A landscape with many valleys, sampled at points; each row gives a point and its height.
A ball rolls from a point to the lowest of its 2 nearest points, and stops where none of them is lower. Distance is the straight distance between rows; heights are no part of it.
mul (h 19.1): [136  86 180 132 109  89 117  72 158 116 152 128  93 122 111  92 120 128
  89 101  79]
tasep (h 42.9): [109  78 105 105 159 185 162 108 124 111 119 133 125  98 112 149 124 129
 195 107 102]
Dol (h 38.0): [214 112 172 156 114 129 118 115 114 149 116 118 160 125 116  93 136 151
 159 131 132]
navir (h 58.7): [116  87 172 113 152 156 173 151 139 115 112 181 117 144 140 125 136 105
  87  94 114]
buzir (h 62.5): [135 160 111 123 153 101 121 159 143 144  93 120 135 120  79 185 113 100
 133 167 111]
Kamam (h 29.1): [ 78 154  90 113 146 137  93 155  96 150 104 128 117  34 113 149 122 129
 141 100 154]
kude (h 68.0): [189 131 151 122 114 111 135 135 100 114 170 100 124 136 154 114 115 140
 182 118  76]
teke (h 61.5): [143 148 120 123 131 161 135 166 112 139  66 171 161 114  79 165 133 143
  80 114 131]
Fus (h 29.7): [100 101 121 126 111  99 129 199 122 182 120 117 127  94 127 137  98 133
  69 130 155]
bomo (h 15.6): [178 156 140 145 125 109  92  97 171 175 176 134 145 169  84 128 110 154
  75 129 112]
naza (h 49.4): [164 110 166 158 178 119 183 134 123 136 164 130 100 179 183 133 115  91
 139 102 112]
sasi (h 32.5): [143 132 135 170 133 128 128 195 112 157 178 165 122 104 153 183 113 127
 124 126  91]
soz (h 33.5): [124 106 138  88 138 116 127 141 136 132 136 124  82 114 158  86 104 106
 118  95 116]
nes (h 49.1): [ 88 138  73 100  73 129 103 114  93 124 101  74 111  80 137 105 137 178
 134 108 164]
Pim (h 36.9): [ 97 174  98 135 106 121 145 116 160 151  36  96  98 130 154 127 168 160
  96 111 179]
Fozi (h 38.1): [193  78  99 118 146 131 143 111 133 150 136  81 121 154 162  96  91 142
 183 111 164]
tovet (h 67.9): [ 74 178  78 115  81 126 147 117  90  75 120 107 133 113 147 181 151 202
  66  66 101]
vope (h 49.3): [159  90 103  85 157 100 161 126 138 130 122  84 109 126 120 156  90 118
 152 147  91]
zemer (h 34.9): [146 167 193 128 162  86 134 159  94 172 151 107 109 127 118  99 123  52
 117 129 130]
Lofal (h 46.5): [160 104  91 113 164 155 189 160  89 112  74  89 148 123 131 157 125 133
 174 129 133]
zezu (h 59.8): [137  98 157 124 162 174 170 140 123 128  93 196 161 129 115 117 141 109
 140  97 128]
muk (h 45.7): [ 44 103 138 101 140 165 116 111 131  93  91 162 115  93 142  82 144 105
 188 124 147]
vaga (h 54.2): [139 132 151 152 140 102 138 107 180 142 106 156 100 146 134 132 145 102
 122 135 151]
kika (h 35.8): [198  77 134 116 147 123 137 115 119 159 112 108 147 146 113 107 115 115
 157 118 146]
zomi (h 56.1): [148  88 176 213 137 111 175 116 150 140 142 127 122 166 176 154 153 111
 146 158 118]
reko (h 29.5): [109 151 195 183 108  90 139 123  96 168 203 108 144 156  88  83 123  92
  81 158 134]
Fazo (h 46.7): [157 128 119 119 152 133 203 186 132 147 154  95 116 176 195 143 113 125
 101 137 120]
mizo (h 40.8): [ 82  80 116 101 160 178 117 145 103 129 104 138 156  74 101 131 127 125
 181 126 131]
nuti (h 35.4): [139 198 104  69 122 161 120 105 132 100  81 157 134 140  84  84 134 126
 153 103 148]
vame (h 16.0): [157 167  81 126 106 147 178 122 141 119  86  85 129 169 132 150 157 170
 145 154 141]
Vos (h 53.9): [ 90 154  84  89 117 168 122 103  82 110 108 152 157  96  67 126 145 129
 149 106 157]
vof (h 35.1): [109 110 171 154  91  95  77  85 131 119 103 161 155  91  74  62 139 116
 123 119 150]
guvu (h 12.9): [159 163  92 120 134 136 164 108 150 110 121 115 116 176 163 143 149 133
 193 160 126]
giben (h 50.6): [178 108 147  92 156 107 130 102 161 120 138  93 119 167 112 150 104 122
 123 139  89]
kiv (h 51.3): [117 147 117 135 117 124 106 105 131 145 226 135 104 143 169 123 112 109
 158 143 135]
fivap (h 62.1): [164 142 194 110 173 158 128 129 157 112 119 170 136 165  92 130 130 104
  74  89 115]
Koze (h 67.4): [191 107 152 131 126 108 122 104  86 132 193 103 136 139 117 114 119 103
 183 138 118]
led (h 28.3): [104 110 104 124 113 130 124 113 111  98 139 166 124 137 125 145 142  96
 180 172 168]
Figab (h 60.8): [131 125 107 122 134 193 159 162 104 136  92 184 152 116 101 132 149 134
 102  83 162]
ziviz (h 55.0): [163  94 152 158 126 164 146  75 157 116 111 175 130 140 124 115 149 150
 137 106 113]
piz (h 38.5): [137 138 176 148 136 158 111 143 146 146  49 179 146 116 108  93 148 135
 151 101 162]
zamo (h 19.5): [151 135  94 143 155 145 140 156 117 138 121 122  99 125 178 140 133 133
 175 120 149]
lovu (h 44.7): [ 97 118 104  84 130 188 164  94 137  78  93 131 157 140  67 151 165 163
 113 100 115]
kaga (h 18.1): [149 153 122 129 118 121 110 150 173 144 147 113 155 173 111 125 115 161
  44 134 131]
nitu (h 52.5): [124  90  70 125 155 144 102 104 100 139 114  77  91  87 147 163 129 133
 188 142 158]
nanon (h 32.4): [130 109 197 191  87  86 128 109 110 103 152 165 152 133 117 129 163 117
 121 154 105]
mer (h 56.8): [147 149 167 190 161 126 127 143 143 182 162 137 101 129 180 111 129 113
 143 113 143]
domon (h 50.7): [130  99 129 102 136  89 121 122 122 152 167  73 107 115 135 126  84 107
 167 167 122]
Toval (h 63.4): [127 136 102  62 145 131 118 158 121 145  75 124 126 109  69 140 108 114
  75 103 119]
Boz (h 67.7): [ 96 204  57 129  71 121 127 120  96  78 111 146 160 123 124 148 161 183
 102  87 113]
Rab (h 67.5): [127 188  77 125  81 117 107 123 111  88 121 185 170 113  99 131 136 157
 137 120 110]
nevek (h 33.7): [106  72 193 164  80  99  67  94 109 113 145 131 141 111 105  85 130 109
 125 131 153]
sas (h 56.7): [132  77 147 168 105 105 163 136 154 132 155 112 123 151 156 159 122 137
 117 165 104]
lun (h 45.5): [ 76  93  92  48 120 102 110  96 136 103 119 113  98 119  94  97 106  98
 129 132 136]
Pog (h 33.8): [129 113 153 169  78  84 100 122 140 118 131 178 160 106 104 132 141 140
  90 131 105]
Lak (h 32.2): [ 97 158 119 133 130 122 120 124 152 108  71 150 105  87 144 128 135 140
 164 118 112]
Vif (h 51.9): [119 160  97 169 118 122  75  96 139 157 190 161  98 113 160 141 131 133
 146 138 153]
minub (h 31.9): [142 234 186 139 110 110 148 127 131 129 172 117 140 206 144  57 130 132
 114 143  99]
luso (h 63.1): [182 144 196 125 194 124 162 133 138 128  99 145 108 178 120 121 142  68
  93  94 124]
Vefe (h 65.2): [203 100 180 138 136 123 159 148 122 143 155 130 144 160 107 129 110 115
  79 103 101]
tabov (h 35.7): [154 193 154 118 171 101 119 140 191 152 149 128 114 165 118 150 116 131
  75 127  96]
Sako (h 45.9): [161 107  96  77 168 157 186 142 130  73 130 117 127 169 140 151 109 121
 128 101  97]
Lan (h 32.9): [166 144 106  81 155 164 117  91 154 134  79 136 112 127  93 109 129 124
 157 114 155]
Sove (h 27.7): [ 97 199  68 110 150 152 133 118 110 105 121 148  88 128 122 196 155 128
 127 114 140]
tev (h 39.3): [140 108  91 109 116 118 142 103 155 159 145  86 119 160 133 114 116 146
 123 160 144]
Suner (h 46.9): [114  97 105 177  78 162 102 129 129 117  95 137 138  98 170 120 163 187
 142 124 172]
vidi (h 34.7): [172 118 135 127 161 143 156 170 104 132 141 140 127 119 140 164 104 107
 135 112  98]
reson (h 66.1): [154 128 133  93 105 118 107 129  87 115 160 160 144 111  91 102 105  98
 152 136 120]
rog (h 40.2): [140 152 102 111 130 116 111  89 199 166 134  88 115 175 109  86 122 135
 104 151 149]
Tados (h 71.5): [118 160 128  97  98  93 118 113 163 109 170 139 135 181 129  87 128 120
  95 139 135]
Vivug (h 36.4): [143 110 110 103 112 145 114 153 152 109 128 145 149 126 105 152 116 173
  62 103  92]
Luz (h 24.3): [177 135 113 156 106 136 110 182 107 174 122 128 164 116 158 130 122 160
 144 143 152]
benum (h 42.4): [129 120 181 112 132 117 160 196 117 142  98 160 121  94 177  87 125 121
 121  76 115]
Bisak (h 45.6): [123 130 104  70 175 206 179 141 139  65 120 116 125 153 123 173 143 159
 108  81 101]
kezor (h 43.1): [ 97 113 114  84 142 168 162  99 148  84  75  81 108 157 134 160 160 172
  69  93 142]
buvu (h 43.0): [112  90  84  66 112 178 156  92 116 105 102 116 125 119  92 109 129 154
 128  99 137]
ripi (h 69.6): [152  71 140 131 107 137  90  74 113  91 158 131 139 100 128 116 116 150
 205 130  90]
gedol (h 66.7): [141 139  96  95  94 101  98 121 125 126 153 126 137 114  94 127  97 136
 131 147 106]
Resil (h 35.6): [133 108 108  99 172 120 115  69 173 142 104 134 104 140  81 142 120  74
 125 140 152]
kat (h 68.1): [110 158  82 142  82 133 146 150  90 120 124 124 139 112 151 203 159 178
  78  92 126]
Fof (h 39.5): [144  75 139 132 121 145 104 165  88 129 119 114 145 103 170  95 108 128
 159 119 148]
Lokuv (h 53.2): [123 196 110 122 169 139 125 134 181 103 114 116 126 188 111 170 151 126
  47 152 159]
vib (h 66.8): [179 138 188 131 135 105 131 123  58 141 203  69 123 139  79  94 118  82
 146 133 102]
kemen (h 39.7): [132 150 116 101 163 203 157 109 162 106  76 165 129 141 118 134 163 169
 101  75 134]
Mune (h 30.2): [111 176 181 138  96  96 173 121 145 148 189  93 126 173 153  55 108 134
  80 140  95]
zigek (h 41.2): [120 162  92 138 141 179 174  99 126  96  71 146 121 139 133 183 179 162
 128 101 138]
Nubo (h 38.9): [ 80  45 124 138 150 181 115 110 115 116 150 177 140  72 105 124 133 119
 156 110 140]
rafin (h 59.0): [ 99 125 158 145 154 100 150 116 171 153 208 123 114 188 127 158 106  78
  66 172 118]
Porit (h 65.4): [154 136 137 102 104 131 110 126 110 101 122 185 175 140  63 108 115 117
 107 130 107]
boral (h 39.6): [142 172 104 136 130  91  96 144 178 159 114 107 120 101 139 142 119 180
  85 119  84]
roz (h 40.5): [131 137 144 132 136 180 106 109 130 132  64 168 151  82 111  66 148 151
 202 114 152]
filu (h 37.2): [164 149 193 109 126 110 117 157  71 145 147 103 111 141 135  54 114  76
 147 109 136]
Pomum (h 27.5): [ 95 131  96 130 105 131  94 193  81 148 103 153 148  49 117 146 125 156
  94 107 140]
rebed (h 27.4): [ 94 226  65 140 111 109 114  94 121 134 148  83 125 146 122 179 149 179
  82 114 143]
Lisog (h 31.3): [ 84 141  87  93 134 110 122 157 139 139 160 139  71 101 169 121 103 103
 115 116 126]
bofun (h 30.4): [119 169  76 121 148 138 132 163 133 163 190 105 105 139 145 178 107 133
  74 130 112]
zoki (h 42.5): [145  80 161 172 140 147  42 132 100 149 158 116 150 113 166 142 113 127
 177 143 121]
rep (h 66.0): [179 105 186 133 114 101 137 158  72 151 179 103 135 118 114 108 105 111
 110 116 106]
vev (h 51.6): [129  67  95  91 127 124 126 132 109 132 117  63 106 103 129 123  95 122
 182 152 156]
nonuz (h 47.8): [100  52  92  72 171 160 164 134 110 117 113 102 102  99 114 150 102 113
 117  95 139]
zalu (h 18.2): [125 141  96 135  71 112 131 112 151 113 103 107 133 142 141 124 148 177
 145 154 122]
pari (h 15.7): [139 134 164 148 115  73 115  63 185 119 172 100 111 161 104 108 120 141
  90 139  80]
Vol (h 64.7): [147 132 151  98 122 137 146 162 124 104 108 164 180 155  70 158 111  88
  93 142 110]
bemab (h 47.7): [ 89 124  90 137  86 171 137 124 122 120  90 149 127  80 125 128 156 179
 131  99 145]
vug (h 12.4): [160 165 158 121 147 107 108  74 184 150 203  99 125 181 104 116  95 149
 110 145  87]
zaguk (h 28.6): [130 115 191 127  95  79 142 131 155 144 160  82 129 146 146  75 101 137
  85 133  97]
Rofik (h 38.2): [122 108  89 125 107 142 152 118 143 150 100 107 116 137 137 142 151 151
 103 139 182]
debem (h 34.6): [ 83 158  91 129 124 146 150 181  83 111  90 102 139 104 168 170 146 117
 187 164 151]
Suda (h 16.4): [150 140  78 140 153 160 139 103 137 124 124 143 104 153 146 156 141 115
 156 141 166]
Voz (h 23.1): [154  57 214 134 103 103 134  83 120  99 129 125 119 115  82 108 148 116
  95 114  78]
Rus (h 44.1): [146 113  94  65 133 149 169 153  97  90 138 118 105 138 181 121 112 126
 157 104 102]
sozeg (h 30.8): [113  99 150 148 116 125  55 148  91 124 103 160 181  77  93 117 128 119
 147 145 141]
fopa (h 39.9): [114 103 191 140 164 160 118 176  99 148 105 149 115  70 169  91 115 103
 139  82 146]
Peza (h 44.5): [ 84  81  84  70 113 125 136  83 162  94 104 104  99 129 103 132 125 149
 103 128 117]
vunet (h 51.7): [170 143 122 114 176 121 174 112 189 132 166  84 134 189 128 148 109 124
 120 169  97]
kele (h 55.5): [128 121  91  99 153 166 151 122 128  97 122 162 132 159  84 176 142  99
 119 145 134]
balip (h 52.8): [197  75 146 180 161 132 138  87 124 144 143 139 138 124 102 169 127 113
 172 127 116]
ref (h 26.1): [118 157 100 153  81 125  96 193  72 155 101 132 161  91 133 140 134 155
 126 143 161]
Kar (h 29.9): [ 76 171  59 102 102 110  94 146 108 125 169 162  93 114 145 139 116 115
 115 128 150]
goga (h 57.1): [ 96 134 118 147  96 102 165 132 179 110 159 118 118 163 164 149 134 134
 119 185  95]
Bove (h 40.6): [150 178  74 111 130 100 121 161 141 158 112  77 105  77 136 147  93 173
 130 102 103]
teb (h 45.4): [140 171 138 111 122 132 158 180 150 143 153 115 127 168 174 101 121 146
 100 125 111]
Dafo (h 21.2): [102 146 115 152  67  51 142 159 140 128 128  98 177 143 147  85 110 167
 118 177 100]
lil (h 23.6): [156  90 105 105 114 144 133 123 120 149 176 155 125 174 118 113 125  98
  86 120 183]
Fini (h 56.0): [133 130 175 211 155 122 122 136 132 146 188 154 102 132 188 159 149  90
 151 142 143]
sil (h 54.7): [ 77 151  84  92 146 182 146 114 118  85 115 185 134 131  97 141 159 109
 148 110 130]
Fos (h 37.0): [115  45 176 160 125 149 108 116 103 116 167 169 123  85 140 124 114 114
 139 111 110]
Kipob (h 37.1): [124 106 102 141 171 132 129  83 184 155 109 127  94 136 110 199 139 109
  94 144 141]
zale (h 53.1): [103 145  62 114 106 143  78  88  95 134 146 152 118  80  78 140 136 148
 132 106 164]
dofir (h 43.5): [100  79 138 158 138 162 142 102 135 100  74 154 135 110 129 134 143 121
 184 151 140]
besop (h 28.0): [108 128 171 157 101  80  95 119 105 177 186 122 149 138 105  63 103  95
  83 151 177]
Mifa (h 41.1): [148 122  94 101 138 131 113  81 186 135  89  77 106 171  99 126 144 165
  80 137 166]
Peto (h 42.1): [149 118  86  96 141 143 112 146 127 152 136 102  95  65 159 137  89 153
 152  89 110]
bako (h 37.4): [154  86 150 134 178 150 115 145  96 140 118 139 126  83 153 130 110 113
 165 102 126]
rozag (h 64.1): [127 114 123  79 126 129 137 174  99 126 104 145 153 124  96 130 116  89
 102 141 150]
pul (h 26.2): [103 121 150 106  82  61 123 158 115 137 146 100 133 109 131  83  97 124
 101 143  99]
sutut (h 38.8): [123 165 103 142 146 121 129 154 178 173  99 106 106 117 153 160 130 175
  58 108 139]
degev (h 62.0): [136 162 119 154 141 117  99 160 122 163  91 168 154  78  93 170 120 125
 115 134 112]
guk (h 33.4): [172  93 153 170 156 123 104 110 132 171 134 108 139 144 137 111 113 107
 175 158 170]
tumip (h 31.4): [159 111 158 155 135 115 123 133 117 135 128 138 157 145 101 141 128  85
 159 175 150]
Nunas (h 44.9): [159  58  92 124 153 156 167 122 109 108 117 119 132 130 137 152 119 132
 176 124 135]
mesip (h 30.7): [ 72 169 104 137 153 128 112 154 125 127  65 157 134  52 104 137 139 146
 138 102 111]
favol (h 38.6): [104  48 206 183 141 132 138  96 102  91 144 138 107  92 163 128 146 105
 159 117 103]
zupa (h 59.5): [133 157 159 145 140 119 129 133 153 158 203 161 112 179 131 137 124  77
  69 131 133]
Folag (h 36.7): [121  92 143  79 151 160 138 119 145 139 109 150  99  97 133  65 113 135
 152  65 112]
Gasi (h 22.6): [ 73 137 106 111  88  63 149 165 157 108  89  80 168 145 135 117 120 160
  76 166 105]
zabo (h 39.8): [161 140 149  69 127 132 147 162  79 108 130 131 132 155 151  65 112  81
 170 103 129]
gome (h 46.0): [113  65 146 157  90 153 123 118 137 114 116 168 127 126 178  92 145 153
 150 125 157]
naf (h 44.3): [134 165 126 111 114 138 139 182 129 145 110 155 118 132 173  88 128 128
 102  95 133]
loke (h 22.1): [142 168  92 141 101 147 108 157 104 141 137 128 120 118 190 133 150 164
 169 136 157]
zeg (h 55.4): [126  88 153 196 167 150 135 112 139 133 139 149 111 153 169 154 144  92
 178 156 157]
Geba (h 27.0): [145  69 223 158 116 106 135 125  81 109 127 114 133  94  74 111 151  99
 139 138  91]
Nom (h 34.4): [118 210 155 129 162  97 120 146 189 107 169  96 140 190 134 113 107 133
  63 160  87]
Gisim (h 35.0): [120  98 147 138  98 106 126 151 157 136 105 139 154 117 102 145 122 143
  54 139 105]
Zug (h 31.0): [139 124 201 168  92 109 134 134  99 133 167 138 148 170 102 104 149  78
 112 153 121]
Kiviz (h 58.6): [ 91 129 146 136 111  87 143 120 136 151 182 110 145 164 111 125 106 100
  93 195 119]
Vigok (h 33.3): [128 238 148 118 120  79 107 142 170 139 163 112 144 183 150  68 101 151
  91 133  92]
Dozup (h 28.4): [102 131 127 114 112  99  86 182 106 169 118 111 159  94 124  90  96 116
 108 151 173]
Ret (h 48.4): [ 81  92  84 114  97 159 123 106  94 116  97 103 135  59 126 138 138 196
 161 116 130]
Pur (h 67.1): [134 137  80 107  99 153 120 120 115  97 140 151 147 122  92 158 128 155
 146 132  93]
Gekom (h 42.3): [128 113  92 152 128 197 166 118 124 103  84 157 144 125 131 161 166 146
 177 131 142]
Suku (h 56.2): [198  86 135 140 131 155 166  96 168  99 123 146 131 187 160 124 141 165
 128  93  94]
Tilo (h 30.1): [184 135  71  82 142 171 144 114 134 124 103 108 119 167 118 135 135 146
 124 101 142]
Zok (h 52.6): [113 136  74 134 106 147  49 116 113 154 169 162 116 101 127 125 125 140
 152 120 199]
boro (h 71.2): [121 163 181 116 119  81 119 116 161 111 119 143 117 162 111  82 128  97
 104 130 114]
meru (h 23.7): [ 87 148 104 138 114  82 156 128 201 133 103  71 159 174 122 120 114 164
  85 201 119]
Mazuk (h 42.0): [123  98 120  99 135 140 161 100 199  98  88  87 102 176 134 127 143 154
  76 125 157]
bezit (h 35.2): [ 95 107 168 156 114 110  96 113 117 106 139 191 130  93 106 141 124 108
 141 121  91]
vipa (h 64.2): [211 127 171 118 174 140 185 159 130 116 105 139 148 189 123 139 124 110
 112 101 112]
Pumet (h 29.3): [122 137 190 166 119  97  73 156 105 134 103 155 159 106 124 116 141 106
 141 155 136]
demu (h 26.9): [ 85 206 130 179 112  72  94 171 131 141 147 143 142 119 172 110 125 113
 152 159 134]
mevi (h 37.3): [116 116 120  99 145 119 101 107 173 124 114 164 121 139  68 150 135  96
  72 134 134]
kof (h 57.9): [103 142 170 189 114  52 131 127 145 151 168 112 151 117 126 144 118 121
 142 192  86]
ruzug (h 37.6): [172 174 116 107 120 180 129 128 149 111  84 188 149 153 102 113 146 157
 124  98 120]
zove (h 29.4): [121 177  68 139 143 137 129 120 153 189 193 105 102 144 154 146 111 158
 112 152 140]
Kas (h 44.2): [100 119 124  82 160 213 178 112 143  73  90  93 148 139  95 190 165 193
  86  84 112]
kene (h 61.1): [153 157 175 115 152 157 118 128 117 136 128 211 137 111  87 109 128  97
 101  78 110]
Gik (h 53.6): [120 179 129 138 150 118 137 148 177 121  87 150 113 152 133 150 144 120
  97 153 140]
Dabe (h 70.7): [124 123 185 125 121 104 120  95 157  89  94 138 112 124 106  81 139 114
 152 133  86]
Bisin (h 42.2): [120 121 112  82 148 152 137 157  84 103 127 123 119 127 182  84 114 104
 199 122 141]
sufen (h 53.0): [120 130  68 154 137 148  62 117 128 160 138  78 110  99 177 142 131 158
 183 148 166]
Tobaz (h 42.6): [106 151 141 105 108 133  79 112 118 114  72 161 158  90  92  45 130 129
 182 119 143]
tagef (h 31.5): [103 154  89 147 125 122 129 167 122 144 154 149 113 121 140 203 135 128
  95 141 116]
som (h 24.2): [ 87 150 135 109 109  53  91 154 109 117 155 122 150 100 112 105  96  93
 143 163 100]
matir (h 32.8): [140 122 224 159 165  93 141 145  92 143 111  93 106 117 111 103 145  63
 131 123 114]
vaki (h 20.5): [167 124  99 121 134 157 142 137 151 156 159 131 141 181 121 149 122 143
  67 128 161]
baz (h 26.3): [105 121 171 118 113  77  69 147  91 153 161 110 142 108 108  85  90  81
 129 163 152]
givu (h 37.5): [ 79 135 104 126 109 133 148 119 123 148  83 106  93 118 146 171 155 140
  65 111 188]
nobo (h 68.4): [130 118  95 132 111 172 166 165 115 120 107 136 126 107 151 173 142 188
  94  84  99]
modan (h 40.0): [135  57 208 208 155 143 120 116  65  91 154  77 122 104 151 130 152 100
 178 119  99]
reruz (h 38.4): [116  96 134 127 137  89  71  83 156 163 144 158 105 105  78 134 112  96
  90 131 129]
dena (h 19.6): [104 129  86 171  65  74 108 122 146 121 124 128 174 115 134 114 140 174
 124 163 130]
kubo (h 57.4): [164  63 150 129 152 162 194 123 148  97 116 149 121 142 156 128 125 133
 122  78  91]
leza (h 49.8): [ 66 135  79  86  86 130  97 125  93 104 118  92 105 100 163  91 128 135
 168 144 184]
Tadun (h 31.2): [147 147 190 193 137 113 110  96 115 124 143 148 144 147 119 131 168  77
 177 179 140]
rogod (h 44.0): [ 86 140 124  91 111 123  96 114 130  96 108 169 125 114 114  68 128  97
 158 128 161]
fol (h 52.7): [146 149 114  99 178 149 156 130 191 115 135  98 117 212 135 159 130 110
  93 162 142]
Beba (h 32.3): [115 100 192 158  94 107  39 127  84 114 146 136 166  85 106  86 119 137
 157 124 110]
vosav (h 50.5): [ 99 147  74 103  97 122 106 127 120 122 182 111 106 135 173 103 125 121
 181 160 161]
bano (h 47.9): [152 107 138 180 163 124 193 176 118 168 162 124 136 165 202 153 124 114
 131 138 142]
tar (h 40.4): [129  45 104  79 122 183 148 110 115 115 122 117 124  90 129  67 114 149
 164  90 125]
Fuge (h 28.2): [129 159  78  77 133 167 148  94 103 141  93  91  96 140 127 144 152 147
 130  93 171]
tava (h 28.1): [112 185 193 199  97  81  91 154 117 147 136 127 172 123 148 107 137 134
 150 171 121]
dakat (h 54.0): [172  80 181 178 135 127 128  64 156 117 141 160 111 138 109 155 154 120
 133 123  90]
Zus (h 36.8): [144 124 151 140 116 117  83 111 157 159  89 173 136 106  94  98 124 126
 129 112 158]
dos (h 29.6): [130 124 141 161 119 133  91  75 131  98 141 154 140 158 131 137 152  96
 201 187 169]
ges (h 28.8): [ 86 200  53  99 120 130 115 108  77 104 164 137  95 104 131 156 139 127
 141 107 136]
Zuzo (h 36.1): [104 198  96 118 109 129 169 144 118 133  65  68 114 151 170 167 155 164
  94 122 161]
das (h 60.1): [140 128 163 134 151 124 119 128 111 134 169 184 110 136 111 145 125  76
  90 100 114]
bubu (h 62.9): [144 185 108  76 152  91 103 164 141 140  87 109 154 131  73 148 106 116
  94 142 121]
nur (h 26.6): [117 195  88 101 108 136 134  82 113 111 109  95 103 149 109 183 153 155
 109 117 152]
kobu (h 48.0): [171  96 100 107 139 120 185 161 133 144  84  59 121 131 140 137 112 154
 159 149 111]
tegut (h 68.9): [182  99 140 105 131 122 140  91 122  82 162 123 120 122 124 136 109 133
 195 122  53]
Fidis (h 68.8): [108 118  77 147  91 151 145 159 113 111 129 120 121  76 179 169 132 189
 151 118  88]
Roka (h 50.9): [186  78 146 161 168 133 161  91 113 117 169 137 104 145 150 144 116 105
 161 103 111]
pozas (h 26.4): [119  88 106 121 107 134 129 119 127 107 158 165 117 154 141 140 126 111
 115 141 144]
nuzar (h 37.9): [147 143  79 136 161 155 131 114 161 169 108 104  85 131 126 192 144 147
  71 113 152]
boko (h 46.6): [ 72  92  84  62 146 134 152 126 117 119 118  87  96 117 110 151 123  85
 125 135 155]
Bas (h 30.3): [157  92 221 175 147 117 118 158  45 122 122  66 131  90  98  89 150  80
 144 111 106]
nomo (h 28.5): [ 87 229  61 124 134 105 121 108 155 162 170  85 126 145 150 120 116 178
  84 138 126]
vozud (h 44.8): [125  71 161 177 130 133 131 124 146 111  99 127 129 112 189 129 143 152
 178 141 121]
Vimaf (h 35.5): [ 71 188  90 121  98 110 153 159  83 118  86 100 118 119 169 151 144 140
 141 123 162]
Fozu (h 70.2): [119 115 175 135 120 128  92  79 131  99 129 143 129 102 128  88 141 113
 202 123  98]
Gozis (h 25.8): [ 77 201  96 144 115  52 119 148 141 138 155 116 151 119 130 121 109 114
 131 165  98]
tup (h 33.6): [ 87 145 106 137 139 160 103 142 110 109  81 129 120  83 148 145 143 123
 187 147 152]
pib (h 58.3): [ 83 162 181 181 122  58 159 135 136 172 162 105 174 142 111 108  96 122
  82 198 101]
rik (h 41.3): [144  38 171 187 167 158  90 132  67 113 157 106 156 103 167 144 118 107
 162 117 120]
nivu (h 41.5): [128  72 146 103 115 170  79 137  85 131 123 149 177  85 126  75 105 152
 174 106 140]
lani (h 54.8): [ 92 110 144 175 148 131 139 135 158 142 116 177  98 112 149 169 145  94
 139 152 142]
zizun (h 57.5): [ 82 137 134 196 105  85 129 123 157 128 168 130 133 142 175 133 130 129
 163 193 128]

Where does a ball stop that starts at each point below?
kiv: nur
Mazuk: guvu
roz: som
Dol: vug
Sako: vug

For each start below, name every point that the ball comes to, in order.
kezor: Mazuk, Mifa, rog, tev, Rofik, givu, Pim, Zuzo, Vimaf, debem, tup, Lak, mesip, Kamam, Pomum, ref, Luz, loke, zamo, Suda, guvu
sil: Vos, zale, Zok, Vif, kiv, vosav, leza, nes, Ret, bemab, Suner, gome, vozud, dofir, Gekom, zigek, kemen, ruzug, nuti, Lan, Tilo, Fuge, nur
rogod: Tobaz, roz, piz, Zus, vof, nevek, Beba, sozeg, Pumet, tava, demu, Gozis, som
